Each row is a point on a landscape with many peaks, with its height.
From any point a climber steps to the highest of the 2 points nearest to it. It stops when none of these is higher. Distance is the straight distance between rows; heights are no part of it.
K_284: [139 125 138 131 131 172 148 188 124 128  77 135 149  87 166 126  92 146
 143 116  97  76 134 136 166 151 104 106  71 111 126]  height 412
K_867: [120 156 166 154 137 153  84 118  79 172 146 131 125 104 117 139 160 126
  88 153 119 124 137 130  67 117 133 132 140 162 129]  height 427
K_726: [125 119 106 189 136 114 111  89 139 134 166 144 119 156 127 108 109 120
 154 106 172 149  96  96 123 119 113 127 184 134  75]  height 404
K_727: [111  89 135 179 113 155 107  99 134 116 143 157 127 149 133 110 108  87
  79 135 119 166 149 110 158 169 149 127 192 109 152]  height 142
K_132: [153 128 160 107 137 116 163 183 151 155 107 177 143  81 123 112 106 125
  97 107 119 144 160 122 156 115 107  83 106 139 119]  height 494
K_68: [104 163  63 125 141 116 114 163 132  47 148  77 170 187 119 168 115  76
 200  87 151 143 114 162 106 116 118  92 166 112 146]  height 191
K_801: [157 145 104 118 108 141 137 194  86  32 127 150 157  56 107 115 105 163
  99 144  32  86 112 161 152 124 170 149 103 120 159]  height 389
K_832: [141 158 112 136 156  89 132 142 195 167 137  81 103 124 138 127 180 138
 119 122 170 132  88 122 100 101  95 132  78 123 126]  height 370
K_298: [100 154 127 167 121 157 127 146 139 165 100 100 123 144 134 152 144  93
 177 115 160 130 148 122  84 118  93 147  86 139 116]  height 273
K_184: [167 135 137  89  99 143 105 120  78 132 180 154 131 141  90 127 169 146
 164 139  77  56 121 171 120 130 138 178 105 163  99]  height 271
K_699: [133 118 111 132 121 140 144  47 182 160 132 108 115 139 169  99 157 169
 135 125 123 132 114  68  98 126 125 206  87 153  95]  height 316
K_121: [170 140 163 100 120 156 108 137 129 124  91 141 126 119 107 163 181 137
 166  91 123  22 121 149 139 136 140 158 142 116 118]  height 380
K_744: [110 130  66 153 110  92 135 141 146 112 160 116 144 138 130 148  79  95
 160 132 123 176 119 129 126 126 116 103 143 126 123]  height 107
K_497: [136 127 114 153 183 138 127 130 119 117  57 122 144 107 101 157 127 113
 166 150 109 100 183 123  80 122 173 159 116 118 150]  height 260
K_684: [139 128 125 159 120 122 137 101 143 110 181 108 122 135 156  89  94 133
 124 113 144 124  73  96 134 133 114  90 182 104  94]  height 433
K_28: [143 134 133 101 101 153 175  99 101 107 128 143 114 133 140  88 112 182
  71 182  76 132 132  99 139 131 147 103 101  99 159]  height 67
K_347: [ 98 124 169  84 138 139 142 110 178 192 167  89 114 150 169  60 124 161
 161 131 162 101 105  86 109 158  88 175  45 143  85]  height 276
K_925: [ 97 162 118 135 138  92 135 127 155 129 150  68  77 103 106 136 161 104
 160 133 177 125  89 119  86  99 126 114 125 129 125]  height 350
K_541: [100  83  76  72 101  98 130 163 155 136 152 167 134 183 147 125  93 128
 157 122 167 180 142 159 125 121  86 151 144 187  51]  height 141
K_259: [183  86 152 133 130  94  54  90 106 107  77  88  87 139  50 168 149 153
 134 148 175  91 107 151 110 145 147 209 160 123 157]  height 429
K_973: [ 77 132  90 166 174 114  84 110 127  81  93  91 143 125 106 159 137  67
 144 120 120 178 107 130 153 163 159 124 161 108 218]  height 63
K_248: [159 114 103  96  81 135 161  97 122 134 158 137 132 135 118 121 116 156
 147 142  45  72  93 171 126 129 152 179 100 156 105]  height 253
K_306: [ 82 144  82  98 137 115 104 184  90  67 129 141 192 119 138 138 128  96
 114 121 105 201 141 156 143  96 130  80 144 142 152]  height 234
K_510: [147 135 171 113 147 118 120  99 124 162 151 157  90 103 110 142 173 106
  97 127 142 140 159 137  80 113 135 108 107 168 104]  height 454
K_606: [119 137 109 116 153 112 164 155 156 132 112 125 144 125 189 102  91 126
 148 115 109 136  98 109 172 125 147  86 130  83 111]  height 492
K_672: [ 86  96  96 104  84 107 129 131 131 128 136  96  99 147 167 141 163 107
 179 127 187 200 133 123 127 122  67 116 109 159  99]  height 493
K_207: [165  98 130 118 146 121 151 128 160 145  98 152 118  91 137 103 132 101
 109  94 123 156 158 112 122 122 101  79  91 140  98]  height 538
K_902: [149 160 144 131 135 145 155 127 152 153  97 104 115 116 106 171 172 123
 129  85 149  63 119 168 114 108 138 125 131 128 119]  height 360
K_518: [104 121 104 191 116  97 117 110 114 102 176 107 110 126  83 127  67  76
 129 154 128 166 103 133 124 136 126 114 182 119 157]  height 95
K_96: [188 136 146 101 150 139 142 135 121 151 142 136 109 105 144 127 123 169
 115 152 116  80  93 156 141 110 121 118 113 145 125]  height 298
K_702: [157 118 144 137 108 136 101 108 154 146 123 151  70 106 125 149 175 154
 144 140 145  91  94 110  90 146 118 176 106 143  94]  height 510
K_215: [135 125 103 175 131 121 143  95 172 146 110  78 102 146 138 134 166 165
 161 141 185 117 120 104  77 110 150 202 150 130 108]  height 549
K_725: [183 131  99  91 132 123 157 184 131  88 109 133 167  90 129 126 110 160
 134 127  37  65 104 160 140 126 157 148  68 116 137]  height 411
K_705: [142 122 159 129 106 164 118 187 103  85 126 133 160  63 129 123 138 165
  27 138  86 102 119 118 182 129 161 161 198  86 185]  height 329
K_318: [113 106 157  69 150 132 158 111 106 188  98 153 114 117 181 137 144 147
 138 143 161 118 135 112 190 138 137 132 108 165 109]  height 390
K_642: [ 89 135 107 175 153 123  75 127 144  81 106  67  94  86  59 133 134  78
 120 132 113 132  94 154 135 165 174 146 162  74 204]  height 72
K_272: [126  93 155 133 162 102  88  58 136 120 166 119  84 134  69 132 137 112
 132 147 130  65 115 130  90 138 174 151 140 103 140]  height 302
K_683: [128 138 101  77  86  82 190 118 129 109 161 164 122 220 122  85  86 175
  83 136 137 204 164 120 165 112 109  58 147  90 119]  height 164
K_678: [103 132 155  98 108  83 166  85 125 198 153 164  84 135 159  68  89 208
  68 167 127 161 154 103 142 144 149 138 119 158  79]  height 197
K_346: [200 157 110 141 119 132 103 122 112 102 131  90 130 116  93 162 166 144
 118 120  87  79 119 178  76 121 147 165 121 135 142]  height 333
K_962: [158 128 109 171 186  91 119  95 169 145 138 142 120 159 122 129 105 141
 184 119 180 121 123  70 109 114 126 131 161 117  77]  height 379
K_166: [142 124 147 160 142 160 116 137 120 103  84  99 105 106 120 167 180  85
 119 119 148 116 172 158 121 132 133 110 136 122 178]  height 244
K_256: [153  93 126 131 142 138  71 126  93  95 158 126 128 122  67 136 148 132
  92 158  67  84 113 193 128 140 186 186 148 125 181]  height 305
K_804: [172 112 161  98 156 116 119 123 134 163 151 174  51 111 147 104 169 144
 101 144 144 106 163 144  90 153 118 135  77 167  78]  height 500
K_316: [106 121 137 134 130 130 114  77 169 163 145 143  87 146 153 100 154 142
 134 108 194 148 126  66 103 120 117 172 114 157  61]  height 342
K_77: [108 143 146 116 140  93 141 139 165 196 157 124 120 123 154  93 136 158
 114 119 165 153  79 123 129 132  73 113  77 132  96]  height 399
K_88: [159 133 132 136 155 133 136 136 119 126 147 128 112 103 144 144 132 139
 112 161  90  94 121 147 144 135 162 109 137 108 160]  height 278
K_601: [189  95 165 112 154  89  90  89 106  93  82  95  87 126  89 162 171 157
 153 133 190  92 132 115 115 131 148 154 158 125 128]  height 460
K_532: [149 112 129 143 141 120 147  59 146 139 167 110 106 141 131 142  99 139
 131 174 121 116 126 105 131 137 119 138  97 160 165]  height 109
K_439: [ 79 150 124  61  95 125 154 113 122 150 103 152 177 160 161  86 126 139
 114 103 135 215 119 105 146 112  73  87  85 136 109]  height 452
K_47: [132 114 158 129 114 158  73  90 122 137 118 166  76 125 111 144 193 121
 137 146 133  87 118 133 116 157 158 179 141 133 125]  height 518
K_731: [152 109 134 127 176 119 116  84 124 115 150 134 104 125  86 120 139 160
 167 153 122  63 126 127  63 106 152 168 105 130  94]  height 328
K_197: [ 75 188 113 145 141 165 190 214 107 106 106 136 179 126 152 100  99 120
  71  92  95 153 165 160 147 106 150  93 110 104 165]  height 202
K_230: [148 135 183  59  99 131 118 120  80 157 150 165 115 107 120 143 155 158
 120 153  89  71 104 143 128 144 140 162 106 188  81]  height 295
K_938: [136 110 114 118 109  46 153 124 162 174 162 182  82 138 147  99  88 153
  97 154 150 202 157 132 165 133 104  89 101 150 104]  height 117
K_602: [188 106 164 138 162  93  94 115 123 102 104 107 101 115  97 143 127 113
 136 106 199 111 144 110 117 128 119  97 173 132 126]  height 495
K_217: [119 135 182 105  97 138 136  77  97 131 159 127 123 142 141 132 129 130
  80 140 122 168 127 106 150 128 121  93 146 138 162]  height 246
K_904: [ 93 133 121 121  98 114 105 192  79  95 128 134 194 116 143 157 111 122
 118 144 126 196 132 116 170 108 138  83 183 127 159]  height 247
K_119: [132 156 127 153 117 145 173 161 123  81 103 143 152  79 103 142  99  80
  71 104  89 134 138 130 148 120 170 102 153 111 186]  height 220
K_564: [149 133 118 148 204 107 120 107 165 163 136 154 118 126 129 124 140 155
 148 143 115  89 130 106  92 125 149 135 122 118  84]  height 354
K_570: [170 150 166 103  87 158 133  54 129 136 151 124 136 158 151 153 150 151
 111 112  77 106 104 112 104 144 120 161  94 144 148]  height 217
K_239: [100  84 131  79 136  86 164 103 167 192  99 135  96 115 156 135 142 124
 166 133 177 160 114 131 175 140 106 140  76 147  99]  height 430
K_713: [ 90 138 126 147 144 167 101 154 138 128  90 151 158 122 127 148 140  90
 160 104 130 104 143 112 139 129 148 104 153  98 132]  height 224
K_656: [ 83 118  99 118  64 111 180 123 114  88 134 142 135 115 105 121 103  73
 110 118 119 174 141 161 166 114 159  91 187 125 141]  height 73
K_715: [134 129 159  75  84  88 159 169 133 156 107 184 157 135 118  93  61 127
 106  96 128 188 166 113 165 124  97  73 115 139  93]  height 446
K_29: [ 83  74 121 120 125 116 145 136 127  81 130 136 132 115  78 117 117  51
 104  96 154 150 162 158 175 117 172  99 213 115 136]  height 60
K_488: [158  92 122 143 145  77 116 108 138  94 149 135  83 135 110 121 143  92
 136  98 195 150 147 125 142 125 112  77 182 155 108]  height 536
K_293: [100 124 132  81  93 105 128 125 116 153 132 186 159 148 143 128 111 121
 131 104 127 199 141 116 141 105 105  93 121 157 100]  height 418
K_367: [ 93 122 145 160 131 145  74  94 118 105 151  94 152 194 110 155 121  58
 162 105 156 152 129 122 116 150 105 126 163 113 170]  height 505
K_118: [ 94 166 121 143 143 171 134 110  96 153 132  76 181 158 169 139 141 149
 120  96 141 159 105 118 129  96 101 105 124 131 150]  height 508
K_70: [ 96 155 137 128 171 152 116 150  92 111 135 100 124 111 121 161 138 116
 133 153 107  65 116 155 146 150 176 122 147  92 178]  height 263
K_129: [ 79 118 101 145 167 141 119 112 136 108 107 136 136 137 115 123 149  77
 206 103 166 116 128 116 132 113 125 106 166  92  91]  height 208
K_303: [145 143 152 145 128 209 129 180 113  99  98 166 165 105 169 122  82 168
 117 130  80  86 167 107 180 150 118 112 115  95 160]  height 378
K_35: [ 51 173 134 143 185 155 118 141  90  96 123  84 129 127 120 149 167  96
 144 105 138  90 132 167 117 124 161  90 128  87 171]  height 251
K_368: [106 143 177 130 143 153  92  83 132 152 111 120  94 150 109 162 220 126
 141 123 158  82 111 128 110 129 151 165 164  96 139]  height 550
K_558: [131 127 142 147 117 147 119 120 115 111 107 106 145 107 101 159 121  74
  80 107 115 134 133 146 143 136 151 122 157 129 194]  height 230
K_86: [148 109 145 111 156 142  90 125  81 126  89 143 155 102  92 163 137 142
 146 159 101  75 174 132  97 137 159 177  92 167 126]  height 243
K_623: [102 107 117 143 118 129 135  89 138 146 152 162 121 162 173  81 119 130
 121 121 170 178 133  90 135 122  91 131 149 170  66]  height 373
K_152: [139 160 146 152 108 172 155 173 104 124 119 198 171 164 136  88  92 153
  61 141 105 184 186  87 148 123 120  94 168  96 148]  height 179
K_591: [112 155 136 141 119 157 148 163 146 168 100 128 148 111 151  99  73 146
 144 111  95  93 100 138 128 147  73 130  43 103 122]  height 445
K_770: [150 134 172  65 107 127 155 160 119 183 125 159 117  90 152 114 131 173
 104 142 105  89 106 147 145 131 116 127  93 150  96]  height 325
K_309: [102  87 160 145 138 116  91  99 106 136 147 134 111 123  78 131 102  82
 134 144 137 101 143 113 112 147 167 134 159 131 117]  height 277
K_907: [107 167 140 144 123 167 161 174 127 155 130 128 168 137 155 113 115 112
  95 123  93 139 171 149 113 122 130  92 117 121 140]  height 214
K_531: [ 96 120 127 180 132 122  90 115 116 123 145  86  87  98  63 139 101  86
 102 161 122 120  86 165 113 157 138 154 161 101 187]  height 82
K_789: [131  89 163 137 102 133 143 115  95 150 138 152  97 117 116 108  77 126
  98 151 123 113 154 120 135 159 151 120 148 167 105]  height 250
K_598: [176  93 132 116 110 130  53 197  61  69 173 122 173 110  85 120 175 174
 110 128  79  78 106 176 183 134 164 191 164 111 151]  height 509
K_935: [199 104 157 115  92 126  94 176  73 100 151 140 124  89 124 150 156 183
 105 145  94  58 103 164 170 149 154 175 173 136 128]  height 472
K_494: [155 141 137 151 122 141  64 132 110 121 127  95 119 125  62 173 165 131
 112 151 109  74 109 185  86 138 176 188 146 133 172]  height 321
K_871: [ 76 156 120 152  94 145 111 100 109 137 154  76 160 168 135 154 133 107
 149 126 150 173 101 111 123 124 103 132 146 142 152]  height 530
K_409: [104 130 125  89 159  72 116 199  94 145 151 109 168 118 156 132 117 136
 155 122 156 150 138 139 137 109  94  52 128 143  96]  height 349
K_327: [150 134 150 186 134 186 108 132 123 155  79 108 121 149 122 175 157  94
 146 122 154 103 182 144  89 135 113 147 132 146 129]  height 259
K_896: [ 98 142 168  72 119 138 157 119  92 184 130 166 108 125 163 111 118 154
 123 165 130 130 120 115 170 137  96 108  86 149 110]  height 358
K_482: [150  81 141 143 146 152  64 100 118 109 150 123  91 129 103 119 167 135
  86 161 102  91  96 155 148 148 173 161 180  82 173]  height 281
K_417: [139 138 100 176 146 150 111 105 149  87 110  83  72 104 120 115 126 120
 170 148 123  80  93 130  96 144 120 151 124 101 146]  height 98
K_953: [143 130 147 187 134 117  51 113 132 132  76 107 104 121  82 182 148 126
 149 144 176 109  98 112 127 144 125 177 163 118 167]  height 402
K_820: [ 95 152  57  83 126  83 163 152 125 113 134 141 195 173 113  96  60 151
 140 136 122 219 110 143 138  88  76 101  77 129 140]  height 163
K_319: [109 110 105 152 132 113 168  48 133 118 193 118 109 152 130 111  62 125
 132 152 129 153 114  78 146 114 111  98 124 133 155]  height 97
K_137: [121 120 162 125 128 134  99 124 108 108 133 115 147 174 122 167 135  72
 152  86 170 148 181 122 111 147 102  94 152 149 136]  height 478
K_448: [134 124  90 140 156  97 166  80 171 158 146 130 107 140 135 134 116 119
 112 175 112 192 136 116 121 117 113 126  62 147 168]  height 122
K_545: [145 154 162 121 105 168 132  75 100 134 107 120 159 129 126 164 137 121
  83 104 106 132 109 125 134 125 121 126 126 139 190]  height 231
K_477: [ 72 124 133 126 109 127 127  73 142 147 168  80 121 181 144 162 169 120
 170 135 190 156 111  92 134 121 116 151 144 149 140]  height 552
K_971: [ 80 177 145 102  95 147 140 116 119 182 109 105 173 146 172 110 132 135
 127  99 120 184 108 112 125 120  82 118  75 131 125]  height 482
K_263: [138 133  66 132 114 111 198 143 146  96  91 150 164 134 133 114  74 112
 111 113 108 214 143 122 168 105 124  90 121 111 157]  height 193
K_501: [104 147 147 113 115 146 135  81 192 164 173  86 134 139 176  94 136 162
 150 127 129 121  88  50 108 136 107 176  66 141 115]  height 299
K_858: [123 100  81 162 140 155 174 100 120 123  79  98 114  76 103 120 116 105
 116 135 108 109 121 148 115 114 158 154 141 126 123]  height 323
K_122: [173 131 140 154  92 171 116  75 132 143 170  81 123 180 131 162 139 146
 133 142 103  85 110 129  87 152 129 200 111 149 141]  height 205
K_782: [116 146 101  97  78 111 169 137 125 118 164 170 152 197 158  98 111 155
 113 116 148 187 113 125 170 102 121  78 191 109 116]  height 184
K_366: [137 119 134 179 149 180  47 148 100 137  80 147 127 108 121 178 154 147
 137 153 139  97 127 129 156 153 127 158 148 131 160]  height 410
K_851: [155 110 163 106  96 128 164 103 103 159 131 176  96 121 160  79  85 175
  70 144 125 136 157 115 127 149 124 143 118 169  70]  height 221
K_425: [121 151 147 146 146  96  91 166 142 107 134 127 120 127  90 144 127  89
 186 105 177 124 125 117  97 110  93  61 115 129  94]  height 421
K_356: [132 132 144 131 122 111  75 157 135 100 134 130 111 160 128 146 151  81
 188  99 198 165 154 114  85 126  72 106 135 155  94]  height 448
K_784: [ 88 100 114 169 156 101  72 163 128  77 106  96 128 104  76 105 128  85
 151  97 169 137 104 159 151 129 152 105 237  73 130]  height 31
K_462: [ 96 128 202 118 100 139  71 159  81 144 128 180 155 114 129 148 138 122
  52 138 129 166 146 110 178 142 146 113 170 136 174]  height 285
K_416: [193 114 118  95 129 157 118 183 123  84 124 165 168 107 123 149 141 160
 168 101  46  41 143 152 148 133 157 156  89 119 117]  height 434
K_809: [141  94 109 166 108  95 114  85 167  80 102 103  46  91 102 121 134 129
 180 149 156  74 115 112  83 149 152 150 142 101 103]  height 85
K_89: [131 169  54  84  97  98 191 168 119  97 109 151 177 194 110 129  67 145
 124 132 110 212 144 143 167 108  91  70 113 114 155]  height 178
K_189: [122 149 173 116  86 122  96 119  78 139 153 172 152 167 129 131 119 139
  75 132 135 199 130 101 157 124 121  95 188 137 152]  height 262
K_577: [111 129 106 133 125  75 149 110 147 182 136 154 125 123 154  97  91 154
  90 172 129 206 134 123 138 122  97 134  65 141 137]  height 135
K_432: [107 131 149 149 154 160 118  59 133 164 139 108 115 172 130 156 187 129
 147 115 197 110 104  97 135 110 123 150 169 129 137]  height 579
K_455: [112 148  61 117 134 124 131 133 164  56 166  91 155 191 133 130 126  90
 208  75 152 141  97 125 104  92  79 122 143 120 119]  height 199
K_334: [184 127 158 100 117 144 112 175 158 127 102 182 134  93 124 150 140 146
 145 101  85  51 141 135 136 140 150 155 105 137  95]  height 407
K_387: [ 55 158 136 150 162 184 108 186 105 115 117 121 152 123 143 152 148 102
 153 100 125  93 181 150 136 131 156  79 126  93 134]  height 238
K_915: [101 165  81 115 117  68 160 117 128 158 126 149 165 145 112 103  64 150
 112 165 118 232 118 103 129 108 105  96  71 120 151]  height 149
K_737: [136  87 125 173 144 177 124  67 123 117 138 115 137 155 132 118  98 105
 103 149  91 112 139 119 116 179 160 148 163 105 146]  height 125
K_338: [ 93  98  98  94 128  79 154 133 173 146  96  85 118 130 171 125 166 113
 172 119 190 186 115 124 156 132  87 127  81 136 105]  height 462
K_855: [ 94 142 147 148 103 155  84 194  89 133 125 155 178 113 178 138 140 128
 102 142 111 185 162 102 145 138 133  99 164 116 148]  height 261
K_18: [171 103 107  82 165  89 157 119 169 141  98 120 113  97 146 114 160 154
 144 127  93  90 114 142 119 131 148 153  63 111 101]  height 564
K_116: [111  87  92 114 126  84 123 146 158 148 111 165 117 155 135 126 121  92
 193 103 177 176 166 125 127 135 108 132 125 165  41]  height 166
K_947: [151 146 131 139 135 139 131 133 161 168 126 129 145 112 129 111 101 174
 133 129  92  97  90 140  91 130  86 166  48 140 107]  height 477
K_608: [187 174 106 145 142 142 145 128 158 147 135 105 103 145  93 166 155 149
 138 114 102  47 101 183  82  96 146 161 118 124 129]  height 345
K_299: [153 117 158 157 112 172 131 125 133 135 120 209 143 134 150 124 120 122
  56 135  98 156 167  95 160 142 142 137 170 114 156]  height 160
K_844: [128 116 114  89 167 120 177 141 170 138  90 133 136  92 164 123 137 122
 147 119  85 104 133 122 159 136 173 118  92  96 126]  height 525
K_900: [179 144 121 105  60 155 180 111 104 143 136 156 154 134 110  93 102 173
  90 150  52  91 113 159 125 131 138 168 121 138 129]  height 239
K_722: [112 100 107 114 174 116 117 112 148 132  94 166 133 162 152 128 146  96
 204 117 171 159 160  95 132 133 128 116 113 129  81]  height 186
K_241: [101  87 105 150 167 126  89 140 125  76 132 116 145 138  73  92 108  74
 103  92 135 168 123 161 186 122 147 115 224  81 167]  height 45
K_430: [113 152 139 153 152 125  98 182  90 174 133 116 125  78 131 157 126 133
 115 152 132 139 132 143  88 111 120  83 111 154 126]  height 403
K_249: [190 113 149 164  93 147  65 156  97 112 103 125 132  90 127 164 135 157
  95 138 107  88  92 139 150 150 121 162 154 147 155]  height 440
K_56: [150  91 123 140 157  93 130  81 167 108 133 147  81 104 133  91 129  94
 133  94 159 153 151  98 121 119  99  72 110 139  80]  height 588
K_209: [137 127 128 131 105 171 106 193  90  83 127 146 131  57 111 115 129 135
  98 157  50  69 123 162 113 134 157 140 118 117 132]  height 368
K_188: [131 138 165 111 171  79  98 176 123 158 142 132 132 125 128 113 107 127
 167 102 177 127 136 118 113 130  79  76  92 145  73]  height 387
K_402: [167 144 113 115 112 121 190 115 126 142  73 124 161 129 131 118  77 158
  92 119 108 165 129 114 158 122 121 109  89 131 151]  height 210
K_187: [135  99 101 166 111 168 128 139 122 102 112 149 122  75 103 107 102 112
  99 154  62  85 126 145 111 143 184 169 153 116 124]  height 344
K_972: [155 116 154 116 142 187 149 183 112  68 115 148 167  87 164 115 145 163
  72 123  74  93 154 121 168 131 153 141 155  91 165]  height 348
K_740: [160 142 125 132 118 120 140 107 158 129  83  64 119 142 132 136 169 181
 168 127 153  72 115 108  62 111 140 198 105 109  94]  height 573
K_852: [127 143 105 100 125 120 129 149 120  99 153 142 184 163 159 128 134 114
 128  74 130 165 108 133 145 108 132  68 208 112 118]  height 201
K_380: [138  98 113 192 136 170 107  97 136 107 142 107  72 127 153 113 116 112
 133 165 119  97 105 111 119 171 120 145 155 104 135]  height 110
K_818: [119 178 124 180 157 179 190 204 111  66 114 121 162  83 134 121 104 128
  69 102  81 113 165 156 143 121 161 111 115 109 194]  height 209
K_52: [125 127 127 110  60  86 181 147 107 120 139 138 114 117 118 127 112 118
  68 144 145 193 165 148 172 115 139  76 181 132 148]  height 83
K_665: [173  98  89  88 118 107 148 119 141 125  90  88 116 131 137 112 168 167
 168 123 115  70 112 152  90 121 147 193  90 112  79]  height 604
K_625: [103 115  64 123 112 115 150 180 141 131 147 140 157 162 146 118  89 105
 161 134 131 184 131 177 126 110  83 114 131 145  95]  height 120
K_296: [124 110  95 108  86  64 161 132 150 135 167 168  93 148 152 124 109 134
  94 137 162 192 172 157 188 117 109  72 160 155 104]  height 99
K_913: [128 121 187 126 103 147  95 179 100 115 141 160 124  82 152 152 167 147
  60 161 103 117 135 112 174 149 167 145 185 116 174]  height 308
K_498: [133 112  93 151 162 148 178 131 140 141  98  92 116 122 146  99 114 102
 125 132 119 116 145 143  90 123 138 144  96 129 122]  height 306
K_91: [ 94 141 101 156 142 120  88 112 115 111  98 104 141  98 142 188 158 101
 147 152 124 167 101 104 141 146 164 126 139 113 174]  height 56
K_525: [122 105  69  59 128 116 136 162 127  58 135 151 181 155 135 153 138  95
 141  92 121 166 148 170 137  93 116  85 180 155 125]  height 216
K_763: [116 153 161 146 109  97 111  89 145 125 157  98  79  91 106 126 170 117
 119 107 164 103  73 118  82 108 128 110 146 123 112]  height 336
K_779: [154 151 175 131 144 108 107 152 182 205 134 123 134 125 141  92 110 161
 118  97 155 106 104 130  93 153  74 162  78 131  82]  height 438
K_833: [186 146 127 109  97 157 205 134 120 123  74 135 169 112 109 122  74 171
  78 127  59 117 132 129 146 117 134 154 102 119 150]  height 223
K_775: [ 96 130  82 103 135 114 157 121 168 112 154  92 169 170 124 109 114  96
 191  86 151 172 114 103 115  99  60 132  91 138 119]  height 212
K_79: [107 153 110 147 125 140 161 153 134 142 151 126 128 137 177 117 102 132
 142 134 130 119  85 127 182 125 112  83 178  84 128]  height 464
K_406: [110 122 155  99 147 117 176 110 166 156 160  71  94 136 124  80 117 133
 162 107 178  94 128  98 103 113  94 137  54 153  88]  height 249
K_362: [122 172 129 148 145  92  94 209 146 186 120 108 144  83 157 158 147 146
 128 117 122 141 127 153  99 121 123  83  81 116 122]  height 383
K_767: [ 87 126 117 112 157 109 158  98 187 123 182  79 129 163 100  86 117 109
 190 105 187 140 122  82 122  80  84 135  66 157 128]  height 228
K_717: [115 161 136 123 108 142 169 151 112 171 125 152 148 174 142  82  90 151
  81 161 107 195 177 124 117 128 100  94 110 105 138]  height 198
K_103: [133 120 113 143 144 102 133  86 133 113  75  91 121 112 106 166 125 101
 172 135 134  97 154 116  51 125 162 164  96 117 122]  height 272
K_282: [ 69 107 103 102  84 118 104 107 145 103 174 109 114 190 153 163 180 104
 195 130 193 180 127 116 131 124  99 153 159 164 109]  height 526
K_864: [156  82 161 115 128 148 105 106  73 137 119 121 112 108 128 137 110 142
 133 163 120  93 162 116 103 157 138 164 107 172 115]  height 222
K_21: [119 147 106 161 146 119 149 158 166 157  67  72 133 120 116 138 138 105
 166 108 157 113 155 142  65 114 137 150  97 106 100]  height 287
K_253: [177 127 154  94 152 124 101  88 130 141 166 194  34 138 120 123 171 162
 150 144 151  75 115 131  99 146 121 176  86 173  75]  height 569
K_499: [113 118 136 114 117 125 174  45 106 109 157 148 104 164 148  86  73 169
  94 172  94 142 128  74 161 135 144  94 123  94 154]  height 81
K_703: [ 82 168 143 129 147 195 151 169 114 145 123 118 162 113 149 128 156 122
 101 113  86  80 172 161 119 123 168 109 107 114 143]  height 225

Where does a climber stop that starts at each point below?
K_767 | K_665
K_731 | K_665
K_570 | K_947
K_818 | K_947
K_782 | K_947

Call two points neighbours if one is among the 2 nearest of the other. Go from one point of each pair to the other, from neighbour to neighbour, staying as high as possible. Name the lowest point that can't be avoided.
K_56 / K_477 | K_293
K_416 / K_253 | K_256
K_477 / K_253 | K_702
K_598 / K_253 | K_953

Write out the way that a climber takes from each point below.
K_455 | K_775, K_767, K_406, K_347, K_501, K_699, K_316, K_623, K_726, K_684, K_79, K_606, K_844, K_18, K_665
K_683 | K_782, K_852, K_525, K_306, K_904, K_855, K_462, K_913, K_705, K_972, K_303, K_284, K_591, K_947
K_309 | K_272, K_731, K_564, K_962, K_726, K_684, K_79, K_606, K_844, K_18, K_665
